Points on a hilly landscape, in no order, each with its height.
A climber steps from a point to the highest of its 2 nearest points, and stops where none of them is higher. Distance is the straight distance between rows; heights are no part of it.
Kibem height 39.9: [105  86 112 105  97 128 111 171 109 127 143  99 103 112  94  83 130 112
 143  68 139 118 152 196]
Nim height 16.2: [172 138 158 143  69 120 151  81 153  96 196  95 152 183  83 109 144 114
  97 127  99  93  58  97]
Nep height 50.2: [ 92 117 140  75 122 144 102 134 142 160 159  94 117 159  92 176  47  89
  88 121 175 198 118 178]
nebak height 9.5: [ 92 112 167 105 139 141 141 104  89 184 101 151 124  70 151 125 141 103
 169  87 173 120 160  75]
Tobid height 20.1: [175 103  82 111 137  99  89 168 122 139  64 138 161  73 149 129 144 155
 156 127 121  62 107 109]
Gek height 59.2: [ 95 150 154 105 168 199 127 128 155  99 128  97  94 180 126 170  70  99
 116 112 110 159 153 207]
nubur height 48.2: [ 74 114 166 164 138 188 152  96 156 164 127 147 119  99 112 146 102 134
 155 106 140 126 167 129]
Bub height 50.1: [104 117 116 135 145 126  98 161  99 141 112 128 124  62 144 155 111 115
 135  64 144 128 168 153]
Gubo height 41.2: [110 123 138 108 159  76  68 122 118 195 114 135 172  87 116  71 147 195
 130  98 166  78 147 102]
leveb height 26.6: [127 140 110 151 171  73 150  96 132  77  99 110 202 132 124 135 123 131
 110 166  92  78 122  87]
Givol height 23.6: [ 94 129 130 112 139  91 133 145  85 159  89 192 170 101 138 113 130 183
 141  83 130 108 123  97]
sesi height 42.8: [130 125 133  76 130 156 129 163 155 103 106 131 120 169 121 120 137 111
 135 134 129 184 180 147]
Faz height 52.9: [ 65 151 133 163 159 174 155 115 132 102 123 111  87 148 132 156  87 129
 109 130  98 159 156 161]
nulo height 12.8: [137 147 109 125 139  91 146 119  87 167 123 168 184  85 168 144 155 147
 142 143 156  86  82  90]
Kitef height 41.1: [181  93 186 188 106 104 154  64 174 156 195 144 124 138 103 140 119 162
 119 123  94  98  84 130]
Gudav height 46.6: [108 128 114 137 160  99 113 161 133 120 140 130 113 115 146 141 124 116
 134  93 126 161 166 171]
dor height 6.7: [158 157 114 117 134 105 117 147 136  71 133 120 147 171 145 140 153 129
  81 163 120 183 138 128]
Zit height 39.4: [131  93 127 163 111 127 108 129 164 148 126 130 102 110 119 124 153 111
 158 112 135 133 158  97]
domuf height 41.9: [130  96 118 198 117 116 152  94 140  82 173 128 138 123  95 136 148 130
 104 152 129 116  98 122]
kebo height 19.1: [198 129 140 172  72 121 150  88 111 110 181  99 116 142 130 115 149 104
 121 141 116  79  50  88]
Pazu height 53.0: [111 121 173 125 119 216 163 103 176  84 159 108 102 140 119 161 150 106
  90 140 129 174 144 156]
tute height 28.7: [ 96 137 112 140 146  99 162 153  98 126 108 176 158 120 135 121 104 162
 151 114 101 119 137 155]
poder height 36.2: [104 122 142 127 103 174 154 164 141 126 137 157 137  88 118 149 114 143
 137  79 111 139 151 196]
forom height 41.7: [137 149 142 132 127  90 106 130 149 193 106 143 172  79 136  97 136 180
 152 131 123  64 126  90]
kolat height 43.3: [137 121 110 101  72 118  93 151 156 197 170  82  90 157  94 107 126 114
 141 141 160 122  51 147]
Kosum height 53.5: [131 131 170 157 129 136 174  79 171  97 204 113  97 162 114  93 159 156
  92 171 100 128  81 155]
Vato height 39.3: [160 124 164 173 134 135 165  63 140 149 175 174 156  98 119 127 138 172
 122 178 159 124 134 116]
kot height 25.8: [188 172 122 121  78 126 151 120 134 124 148  86 152 139 149 103 159  98
 132 168 103  64  70  86]
zis height 17.5: [183  91 137 124 105 146 112 132  75 177 125 160 114  74 158  74 146 151
 172  67 151  62 102 109]
miri height 48.6: [139 162 132  89 149 109  62 123  72 113  92 146  88 139 116 130  69 117
 141  86  57 162 177 158]
dofub height 42.2: [129 139  94  85 106 109  88 169 121 160 117  90 112 165 109 118  82 103
 132 164 170 163 126 135]
fopi height 12.3: [146 103  73 155 137 130 120 134 107 134 115 127 108 108 172 139 159  92
 169 117 146  96  85  90]
Riri height 36.4: [130 133 136 111 195 119 132 105 105 107  79 147 127  94 145 174  80 113
 139 149  93 155 200 166]
punim height 37.5: [117 112 123 120  64 165 163 104 114 134 167  82  86 145  89 140 136  67
 122 164 160 152  86 131]
vudos height 53.8: [123 165 164 125 158 107 133  94 159 185 133 165 210 132 122 104 120 193
 149 121 121  71 124  88]
Viz height 10.6: [136 160  92 114 106 160 133 150  70 105 122  81 105 100 154 192 106  64
 119 147 135 151 118 167]
berif height 11.6: [139 109 153 162 109 143 160  87  95 156 130 161 107  97 156 142 141  96
 151 106 150 121 133  60]
biz height 47.8: [119 111 107 103 150  61  81 171  98 123 100 115 127 103 147  75 147 143
 120  73 119 106 152 146]
Dige height 32.9: [114 108 148 129 108 143 124 160 145 138 141 171 123 111 116  74 140 183
 137  66 111 123 155 164]
fef height 36.5: [128 132  92 168  89 117 135 137 122 116 161 110 112 132 126 148 149 110
 115 139 125 131  86 127]
Vusen height 47.2: [ 92 120 125 110 110 130 123 118 145 142 174  93 109 182  88 142  96 113
  77 163 175 196  92 142]
babog height 46.7: [115 130 114 172 171 112 141 103  99  88  96 134 139  97 132 159 113 149
  98 179 115 144 162 114]
Sib height 40.7: [114 114 141 155 173 126 160  77 118 103 121 161 152 101 143 137 160 145
 105 170 152 147 157  75]
vef height 55.8: [ 81 132 121 181 150 153 134 104 113 144  94 145 138  93 117 169  97 156
 125 144 133 137 170 100]
toba height 11.3: [138 138  66 138 132 152 123 155  76 120 113 103  92 104 176 167 133  86
 144 125 138 129  91 133]
nake height 14.8: [167 150 129  98 139 114 114 101  91 202  93 158 170  90 161 122 147 167
 165 122 158  52  58  59]
dilet height 42.5: [122 173 120 112  90 104 137 124 136 125 162  67 142 172 106  92 121 122
  90 216 154 132  84 118]
pabok height 44.0: [133 100 177 175 110 167 164  74 154 175 165 163 115  87 105 154 115 146
 139 131 137 131 143 135]
duro height 47.1: [120 131 110 141 182 163 143 126 127  63 131 132  99 225 112 130  93 128
  99 141 107 151 126 161]
lona height 15.3: [160 116 107  74  65 187  98 188 119 153 124 102  94 100 120 113 143 105
 148 111 160 130 113 161]
viti height 35.8: [147 160 105 106  67 124 131 142 126 139 126  96 130 173 125 100 139 108
 130 184 135 118  84  87]
nidod height 8.5: [ 87 116 149 106 101 170 135 146  86 151  97 115 101  70 155 105 140  92
 162  54 136 100 151 117]
vepap height 42.9: [111 126 108 159 227 124 130 109 124  79 111 154 109 187 150 145  93 128
 119 121 101 138 155 137]
garap height 40.0: [111 116 118 127  79 182 126 132 124 120 124  83 100 132 107 171 124  48
 137 118 153 144 125 114]
Mabo height 16.4: [183 117  94 133  70 152  96 168 149 160 126 114 100 100 129 119 155 133
 159 143 128 101  95 135]
sulep height 14.9: [162 120 122 180 109 121 147  93  96 124 144 135 118 118 168 128 164 101
 134 124 137  95  79  48]
papu height 43.6: [132  93 136 129  81 174 109 147 159 126 128 119 106 110 108 155 147  79
 147  84 140 149 158 125]
lum height 56.1: [135 105 140 152 192 175 176 112 168 111 140 190 132 145 145 123 144 159
 118 159 138 111 140 141]
Tif height 56.6: [122 117 163 147 133 177 163  91 149  61 188 118  87 133 108 118 169 145
  72 161 129 165 110 150]
bib height 47.3: [146 143  88 101 138  68  91 172  91 108 126 116 118 151 138 134 113  90
 143 102 116 151 132 164]
Ludiv height 37.8: [107 103 123 137 164  92 103 132 143 145  82 150 132 100 139 129 142 142
 146 115 137 137 172  84]
tup height 9.2: [149 152 100 103 112 115 129 130  75  90 164  93 124 149 109 155  90  92
  80 186 166 186 108 168]
duz height 33.4: [109 122 149 142 200 191 146  96 124  78  73 134 133 120 136 181  76 121
 117 151 109 135 195 143]
nunek height 16.1: [194 129 155 134 119 119 108 104  79 217 131 153 129  92 157  98 117 167
 179  90 165  56  84  87]
zela height 8.1: [155 159 114  83 143 104 120 126  85  76 134 123 136 187 130 144  93  98
  88 167 135 201 144 145]
tuvon height 40.4: [104 123 156  87 193 133 119 126  95 119  65 169 147  86 141 161  82 149
 132  85 114 145 197 151]
Nal height 38.5: [142 142 168 119 111 133 135 140 175 132 140 154 101 149 160  88 176 145
 134 121 108 162 153 110]
Fod height 34.7: [122 131 150 144 159  92 167  66 132 117 111 152 180 127 137 110 153 151
 121 176 125  95 124  53]
gub height 53.9: [ 70 122 160  93 114 196 126 126 165 131 149  87 110 171  83 187  86 109
  97 111 122 175 112 197]
Lirog height 45.2: [ 89 134 144  94 165 134 116 131  78 156  81 160 166  59 140 176 111 138
 132  85 166 141 173 125]
donon height 35.3: [ 97 157 104 134 106 135 152 165  83 132  91 135 112 101 137 148 102 126
 143 128  97 134 142 153]
zur height 32.3: [103 151 104 170 158  91 110 123 168  90 147  96 149 199 121 126 119 127
 110 117  96 121 115 112]
nakin height 43.7: [108 104 131  91 179  53  87 139 120 143  87 138 172  93 133  73 136 193
 108  87 129  87 159 132]
Seka height 17.9: [166  87  94 130 108 151  86 172 124 153  86 133 115  59 133 119 152 141
 160 113 140  93 142 119]
zak height 42.1: [114 165 120 108 112 142 105 158  84 122  92 110  99 138 113 154  64 110
 133 118  93 166 169 168]
Donob height 5.2: [151 158 142 129 123 123 132 122 173  71 148 124 159 181 142 107 180 141
  81 153 108 146 118  86]
Sarop height 32.8: [130 147 120 100 169  59 129 149 159 115  87 115 146 135 153 110 140 135
 138 168  90 126 156 138]
likav height 20.2: [140  94 125  97 121 102 126 149  80 151  98 184 162  81 143  84 163 152
 152  70 146  77 120 103]
zase height 34.0: [140 137 177 108  78 147 133 125 176 152 172 134  83 190 118  90 148 137
 127 118 126 177 116 127]
sibad height 37.4: [117 135 106 138 176  73 100 128 123  84  94 128 128 194 137 138 108 118
 126 113  85 150 149 103]
luzo height 48.5: [100 132 161 140 111 189 130 129 174 109 126 105 120 106 134 180 132  98
 115 107 127 162 170 148]
vutod height 8.2: [131 100  99 131 134  73 127 156 146 114 118 136 167 152 115 103 140 107
 170  98 115  86 129 118]
Sudes height 54.3: [141 124 120 110 154 109  62 147  80 122  81 120 106  74 129 149  83 114
 135  77 100 133 192 160]
Rada height 31.8: [103 162 138 115 109 117 111 148 174 135 166 118 119 212 129  93 139 143
 108 107 121 165 100 125]
fum height 48.1: [115 174 142 156 107 111 161 101 152  91 171  79 136 152 112  83 148 141
  99 188  99 109  93 125]
luza height 52.4: [128 139 136  98 114 120 141 149 134 120  98 136 108 127 163 121 179 112
 130 142 115 171 162  97]
debid height 46.5: [102 148 140 123 195 112 126  82 141 166 121 179 189 158 118 126 138 184
 144 144 162 112 128  89]
muto height 60.1: [136 110 141 160 173 202 176 116 154  66 163 157  94 146 128 125 152 165
  71 164 126 118 109 164]
mul height 25.7: [151 136 101 130 128  83 131 153 138 131  90 130 157  90 151 134 152 140
 139 178 110 102 130 116]
Fira height 47.5: [143  93 157 184  81 135 150  76 140 121 187 130  95 136  85 146 151 135
  98 124 101 133  79 120]
pasop height 13.5: [161 138 144 157 100 116 171  99 176 104 171 127 179 162 104 107 140 121
 132 130  83  74  94 112]
mizas height 14.5: [179 125  79  71  78 199 101 175 115 152 123 114 108 133 140 137 128 117
 136 149 183 147  69 134]
piru height 50.9: [112 112 142 123 168 185 172 124 163  95 107 158 112 150 144 125 141 125
 132 146 115 148 173 136]
koso height 31.9: [ 98 149 104 188 129  83 118 129 144 130 142 112 136 137 142 128 134 129
 125 122 109 109 105 100]
Pufug height 53.7: [147 125  85  74 128  76  74 190  93 121 113  93 114 138 150  87 150 104
 137  91 141 117 114 146]
kilav height 42.6: [114 107 119 125 213  84 125 113 139 133  86 175 172 137 129 139 117 163
 143 134 142 123 157 115]
muba height 44.9: [119 123  97 101  83 131 108 152 132 181 153  93 110 150  92 144  80 114
 102 172 179 159  72 149]
raz height 38.1: [134 153 110  99 151  83 100 150 150 120 112  91 119 187 120 108 100 118
 138 180 113 162 158 152]
nul height 38.6: [ 98 118 145  89  86 171 115 175 141 124 142 111 115 123  91 136 113 121
 126  61 121 154 144 212]
Soten height 41.5: [124 103 114 113  78 110 106 164 150 156 154 101 103 153  84  73 137 115
 165 104 133 112 115 156]
lufuf height 9.9: [126 146 115 134 106 149 146 129 107  82 150  83 113 100 118 172 123  97
  91 181 135 174 142 178]
pizam height 32.5: [146 135 138 163 114 108 151 114 152 164 137 161 161  84 137 120 144 167
 142 179 127  99 133 114]
nez height 10.4: [146 111 147 148 124  97 157 109 161 133 141 165 166 155 128  95 146 128
 170 107 111  89 122  91]

For each start below, name the point where the climber stops.
lona => Gek
nake => Sudes
dor => sulep
nez => muto
mizas => Gek
poder => Gek

Call two points neighbours if one is among the 2 nearest of the other. Go from one point of each pair to the other, from neighbour to neighbour, staying as high as possible. Name the lowest point that can't be avoided.
vudos and muto => Ludiv
vudos and Sudes => Gubo
sulep and muto => nidod
luza and muto => sesi
Sudes and Pufug => Gudav
